Points, in no order, along strands that fork, close into loops and pass close to each other.
In the rows, 128 means zero.
Two points are linked if the straight distance between their rows is under 104. Some points are linked to none.
Q471: [118 117 113 134 148 107 167 102 160 130 179 142  83 117  59 108 111 137
 152  56 101]
Q464: [150 147  99  94 136 108 172 133 164 111 124 158 107 134  66 111 104 130
 150 129 100]
Q821: [ 63 102 132  94 126 114 171  96 179 172 178 103 157 120 126  98 128 103
 176  65 122]
Q538: [115 123 122  95 152 116 173 135 135  99 114 108 117 138 102  84 164 127
 123 123 120]
Q845: [ 76 141 130 136 133 109  96 131  77 181 136  75 120 138 169 141 134 173
 124 112 133]
Q591: [127 114 157 122 153 145 179  86 175  96 159 155  72  98  70 108 125 101
 157  81 115]
Q113: [ 94 112 135  98 137 120 159  56 180 104 145 136  81 101 109  79 170  97
 135 146 148]
Q660: [198  95 133 179 120 120  66 150 143  98  90 104 165 106 114 180 143 141
  96 171  91]
Q600: [204 118 160 172 120 180  80 129 111  77 130  94 125 140 163 149 161 121
  88 124 106]
Q611: [151  97 124 163  75 132 104 124 128 125 139 137 160 113 135 127  83 150
  90 165  70]
Q234: [134 102 144 144 131 119 109 180 139 100 162 152 118 144 127 140 108 141
 100 117 104]
Q413: [ 96 125 123  93 158 112 147 119 115 126 174  94  98 134 101  85 166 143
 149  98 112]
Q937: [134 150 166 121 156 143 134 105 192  82  56 131 110 108 136 178 162 102
 151 149 135]
Q995: [121 108 176  75 120 160 188  72 164  91  94 119 125 110 174 131 158  73
 114 139 131]
Q313: [147 126 129 159 140 118  97 122  60 164 117 104 141 100 172 138  81 172
  78 127 155]
Q736: [171 174 118 140 140 167 132 118 150  93  61 150 126 140 174 179 146 123
 132 118 120]
Q58: [ 87  86 157  98 126 141 162  76 153 120 137 154 118 116 181 100 178  94
 120 139 197]
Q253: [ 70  97 136 105 105 137 145  71 133 133 166 136 101 131 145  84 209 106
 170 132 201]
Q71: [163  92  69 147  75  98  75 144 126 155 142 166 161 130  74 139 106 150
 108 206 103]
Q885: [ 76 169 152 122 178 116 123 137 149 129 117 122 105 109 111 103 149 123
 151 156 135]
Q617: [115 144 104  65  89  90 126 161  73 185 141 123 149 173 134 155  66 152
 122 146 124]
Q416: [181 138  76 121 108 104 115 155 131 125 154 170  95 167  38 123 102 149
 114 141 106]
Q358: [102 115 142 131 152 161 168 123 106 129  90 122 149 104 141 121 157 103
 149 111 141]
Q178: [188 106 139 131 111 148 115 174 130  94 111 138 169 112 112 196  99 115
 125 129  76]
Q976: [174 112 127 167  85 111  73 138 111 139  97 124 160 110 156 141  82 150
  77 188 108]
Q3: [ 86 107  66 155 126 127 116 120 117 165 177 116 142 125 128 133 133 164
 147  81 109]
Q949: [136 104 192 146 141 166 141 165 111 116 116 120 161  96 158 178  91  95
 124 101 123]
Q238: [ 64 106 128 145 138 130 160 128 162 140 180 141 131 127 118 113 141 118
 171  77 134]
Q832: [115 102 172 115 106 144 149  67 186  80 125 144  74 111 109 110 189  70
 145 142 180]
Q823: [182 129  75 173  73  98  76 114 148 143 136 137 129 135  73 100 108 172
  93 178  91]
Q168: [118 106 137 131 144 143 181 160 168 119  99 160 167 111 133 155 106  93
 154  76 122]
Q684: [157 119 117 118 124 138 164 169 159  98 115 174 164 130 105 161  96 101
 151 117  90]
Q792: [ 81 143 156 109 121 142 144 101 133 119 163 130  81 160 164  91 141 132
 122 123 133]
Q454: [130 154 200 143 165 150 110 149 129  95  93 107  99 118 131 135 165  94
 134 146 134]
Q913: [150 159 121 182 122 172 101 111  97 120  93 103 148  97 159 123 145 126
 112 126 115]
Q346: [137 150 163  97 164 103 152 139 111 137  43 110 125 123 160 151  91 141
 103 151 188]
Q320: [ 99 133 140 117 128 118 153 154 100 151 111 133 160 124 150 148  72 132
 118 121 127]
Q495: [158 129 172 114 170 140 142 151 153  77  74 128 134 124 139 206 153 107
 140 130 127]
Q676: [114 128  94 113 131 108  96 153  95 148 181 126 160 122 163 137  89 165
 128 136 101]
Q325: [136 108 193 124 168 147 166 144  97 135 104 124 133 100 174 160  87 115
 119  98 179]
Q489: [172 142 100 130 164 114  90 159  96 141  87 143 154 112 164 167  86 142
 103 155 168]
Q397: [169  78 113 144  80 101  74 150 104 161 122 156 167 121 115 153  78 144
  85 221 132]
Q106: [ 79 176 129 133 154 108 106 150 132 153 104 135 114 136 155 125 119 145
 139 150 150]
Q573: [ 97 136 110  60 141  77 149 173 112 177 117 158 147 152 132 136  95 123
 144 179 163]
Q705: [148 148  86 162 108 117  72 104 103 144 144  93 139 142 156  87 124 180
  87 145  92]
Q38: [131  89 108 155 109 136 101 122  98 137 186 127 162 104 169 120  98 150
  95 135  90]
Q856: [103 171  79 122 155  91  87 169 133 160 107 147 130 134 109 138 121 155
 149 174 137]
Q230: [113  61 113 152  98  81 110 157 105 174 151 116 186 120 144 159  77 166
  91 117 124]
Q865: [ 85 113 137 134 134 159 129 103 105 130 171 153 121 120 145  93 184 105
 184 113 170]
Q620: [196 186 105 177 158 147  83 123 147  98  88 100 118 120 106 128 152 117
 130 127  91]
Q878: [182 133 133 159 162 148 112 133  90 132  79 119 138  93 177 177  85 155
  85 118 174]
Q200: [ 51 117 152 128 132 143 151 107  90 190 158 101 145 116 170 127 129 113
 179  90 167]
Q433: [152 135  92 101 111 116 133 178  96 131 117 138 164 153  87 127 110 145
 108 145  98]
Q357: [191 157 160 162 145 182  92 115 151  71 118 104 103 157 167 155 190 102
 130 119 132]
Q143: [153 124  93 104 135 109  99 174  84 158 141 153 168 126 146 152  75 155
 104 171 146]
Q690: [127 125 101 139 100  94 106 170  99 137 127 100 137 159  93 116 126 178
  95 130  99]
Q34: [115 170 129 170 119 127  72 111  94 154 131  88 118 147 180  97 140 164
 101 124 134]
Q91: [ 46 121 148  81 139 113 139  97 143 139 181 110 107 135 168 106 141 132
 158 138 141]
Q777: [104 135  98  88 164  76 152 114 156 139 150 103  80 132  64  87 141 161
 158 118 115]
Q236: [166 119 151 180 105 151  77 125 108 102 150 107 118 145 172 106 133 141
  62 126 110]
Q694: [132  95  96 100  74  93 108 162  71 211 158 133 177 155 105 169  62 130
 107 161 136]
Q703: [127 105 144  49 164 102 185 151 122 136 103 135 154 130 166 122  82 108
 118 145 151]
Q399: [ 58 132 137 153 143 143 104 110 101 165 180 108 127 112 149 117 164 135
 173 112 141]
Q852: [120 131 141 155 101 167 138 107 138  94 157 148  74 169 143 100 162 132
 118  97 140]
Q354: [130 134 143 131 124 186 141  78 114 103 168 159  99 104 107  89 184  89
 184 120 156]
Q615: [120 104 146 160 118 155 116 112  57 153 149 107 153 106 183 133 119 145
  90 102 157]
Q237: [191 157  93 116 153 129 121 158 153  88 136 149 104 143  79 118 118 149
 124 137  96]
Q221: [ 99 177 112 155 145 122 108 111 133 137 119  90  75 147 104  72 192 145
 130 118 143]
Q225: [112 110 186 125 100 177 166 110 109 117 139 141 118 149 181 125 140  89
 133  94 167]
Q927: [ 78 100 137 102 153 119 172 130 124 150 148 148 149 130 197 129 111 125
 133  91 171]
Q331: [156 182  98 147 107 116  73 167 112 135 118 149 127 141  59 123 107 137
 117 196  99]
Q85: [143 161 105 169 103 126 126 130 145 110 104 126  92 162 103 110 135 154
 103 100 107]
Q185: [ 91 108 113 177 130 138 135 135 130 130 144 146 139 120 141 135 130 141
 140  93 124]
Q35: [138 124 188  79 141 159 178 122 120  93  89 115 124 127 173 141 121  99
 120 125 120]
Q638: [218 160 117 163 141 132  69 141 143  88  73 107 143 132 113 188 146 133
 115 147  96]
Q19: [104 145 130 159  99 165 119  94  90 120 182  96 108 127 109  87 141 146
 132 101  93]
Q267: [ 62 134 100  91 134  91 161 131 130 161 129 118 144 135 134 126 121 143
 164 123 111]
Q159: [176 127 100 139 102 137 113 174 102 123  83 141 172 127  83 169 106 127
 104 166  91]
Q715: [ 78  88 147  72 125 109 176  70 198 114 178 125 125 101 118  83 133  89
 133 123 134]
Q598: [132 124 172 155 101 176 118 130  99 108 145 126  98 145 178 125 145 122
  96 107 140]
Q405: [171 154 137 188 161 159 109  89 140 107 132 125  67 114  74  98 178 110
 147 100 146]
Q602: [161 168 110 144 155 149 113 135 129 100  87 140 133 125 144 126 130 129
 132 140 106]
Q918: [118 121  90 115  70 112 127 190 105 186 153 155 171 169  62 154  88 114
 134 153 123]
Q486: [124 127  62 131 104  86  72 152 120 167 172 139 150 138  85 141 104 170
 127 177 101]
Q540: [154 156 151 126  91 188 127  82  84 117 107 145 112 142 152 107 199  78
 167 124 190]
Q99: [159 152 176 151 156 174 104 129 107 105  85 105 115 128 174 149 178 109
 115 118 166]
Q215: [192 111  95 200 114 121  84 109 159  97 154 140  88 118  81 115 129 160
  89 115  91]
Q281: [132 150 138  90 135 130 164 120 177  91  61 152 132 120 125 144 124 105
 139 163 122]
Q27: [152 132  89 146  94  81  67 137  95 171 119 105 154 143 147 125 108 175
  77 188 118]
Q569: [207  95 120 175 109 126  89 136 167  83 123 130 129 115  87 152 128 148
  97 144  74]
Q790: [148 131 139 133 163 172 151 110 165  75 135 154  92 120 135 134 168 105
 146 114 134]
Q555: [179 148 161 128 108 186 138  59 123  87 119 133  83 117 100 104 198  80
 179 120 171]
Q717: [111 142 103  56 122 100 168 151 151 143 128 171 138 148  91 125  93 112
 154 159 131]
Q547: [ 94 124  89 131  94  93 126 174 114 175 139 133 188 134  92 148  80 134
 148 116 103]
Q94: [ 85  84 169  94 121 136 190  94 130 142 155 129 133 145 188 105 143  91
 136  97 177]
Q622: [160 167 110 134 166 133 140  68 161  99 102 133  60 130  87  96 176 130
 126 103 136]
Q60: [ 97 107 154  85 130 141 198  67 162 122 118 120 145  97 138  93 134  84
 144 124 120]
Q426: [ 77 126 115  77 125 104 180  73 174 158 159 101 119 122  98  92 126 121
 176 103  89]
Q532: [109 141  62  55  96  92 119 162 100 180 163 114 148 172  98 148 104 149
 162 141  95]
Q255: [126 137  76 140 124 119 122 117 135 137 176 137 127 129  97 116  98 168
 146 108  79]
Q208: [114 127 134  93 144 102 166 124 204  89 109 161  95 119  97 119 119 103
 141 136 127]
Q163: [145 159 116 190 136 174 105 104 110 109 130 115 117 106 115 105 184 115
 143 105 135]
Q134: [150 151 179 158 130 164 103 155 144  79 115 112 111 120 113 168 135 120
 126 124  90]
Q335: [120 107 186 135 141 158 166 111  92 122  93 130 110 126 189 139 148 115
 113  97 202]
Q248: [ 91 106 125 129 108  88 117 154  72 188 146  81 145 126 169 163  79 183
 107  99 142]
Q839: [150 126  97 175 133 128 121  93 131 126 160 144  90 105  69 109 123 149
 124  84  94]
Q17: [206 173  78 181 112 114  58 142 154 112 109 129 127 131  86 114 108 138
 107 173  93]
Q911: [104 110 170  61 154 124 191 111 110 122  91 105 143 117 173 107 130 110
 110 125 158]
Q861: [ 84  89 114 105 157  88 145 154 124 183 152 122 182 126 171 126 101 135
 158  78 155]
Q651: [ 84 120 118  98 118  82 145 161 143 191 155 117 199 141 135 146  76 114
 159  78 116]
Q553: [104 157  93  98 159  82 111 153 137 141 149 127 105 151  86 100 127 154
 155 160 120]
Q463: [145 132 186 123 125 163 134  77 182  79  84 123  93 132 130 155 212  76
 140 146 160]
Q707: [126 122 177 170 120 160 111 157 103 107 124 108 143 101 119 144 108 112
 106 119  99]
Q443: [125 126 163 144 120 136 139 174 160  80 116 140  93 142  96 140 115 120
 126 115 102]
Q737: [126 138 127  93 134 114 166 178 116 120  77 130 141 144  92 126 136 132
 127 137 113]
Q88: [ 67 112 127  78 136  81 159 109 179 132 113 135 132 113 162 124 134 121
 122 155 160]
Q53: [120 142 120 141 146 135 135  98 155 107 108 121  77 145 123  82 213 112
 126 117 174]
Q490: [121 110 115  62 133  77 159 181 110 205 136 151 178 154 133 155  51 116
 142 127 178]

A piece is two or more points that can be reached from each other along the links. Count, over all rows, the pieces, the separate loops (a circle has one, a figure eight two, a Y none), the forks (points with three links) and the tips (points with one).
pieces => 5
loops => 1
forks => 12
tips => 20

How many points has the smallest loop of links through each point below? Write 0 if it is on no loop.
Q99 => 12
Q178 => 0
Q3 => 0

A tip is a point with one link. Name the tips that can be reached along the links from each point below, in the order of the rows.
Q225 => Q234, Q200, Q91, Q540, Q532
Q34 => Q230, Q615, Q331, Q486
Q717 => Q416, Q495, Q703, Q490
Q471 => Q591, Q736, Q221, Q426
Q856 => Q885, Q168, Q690
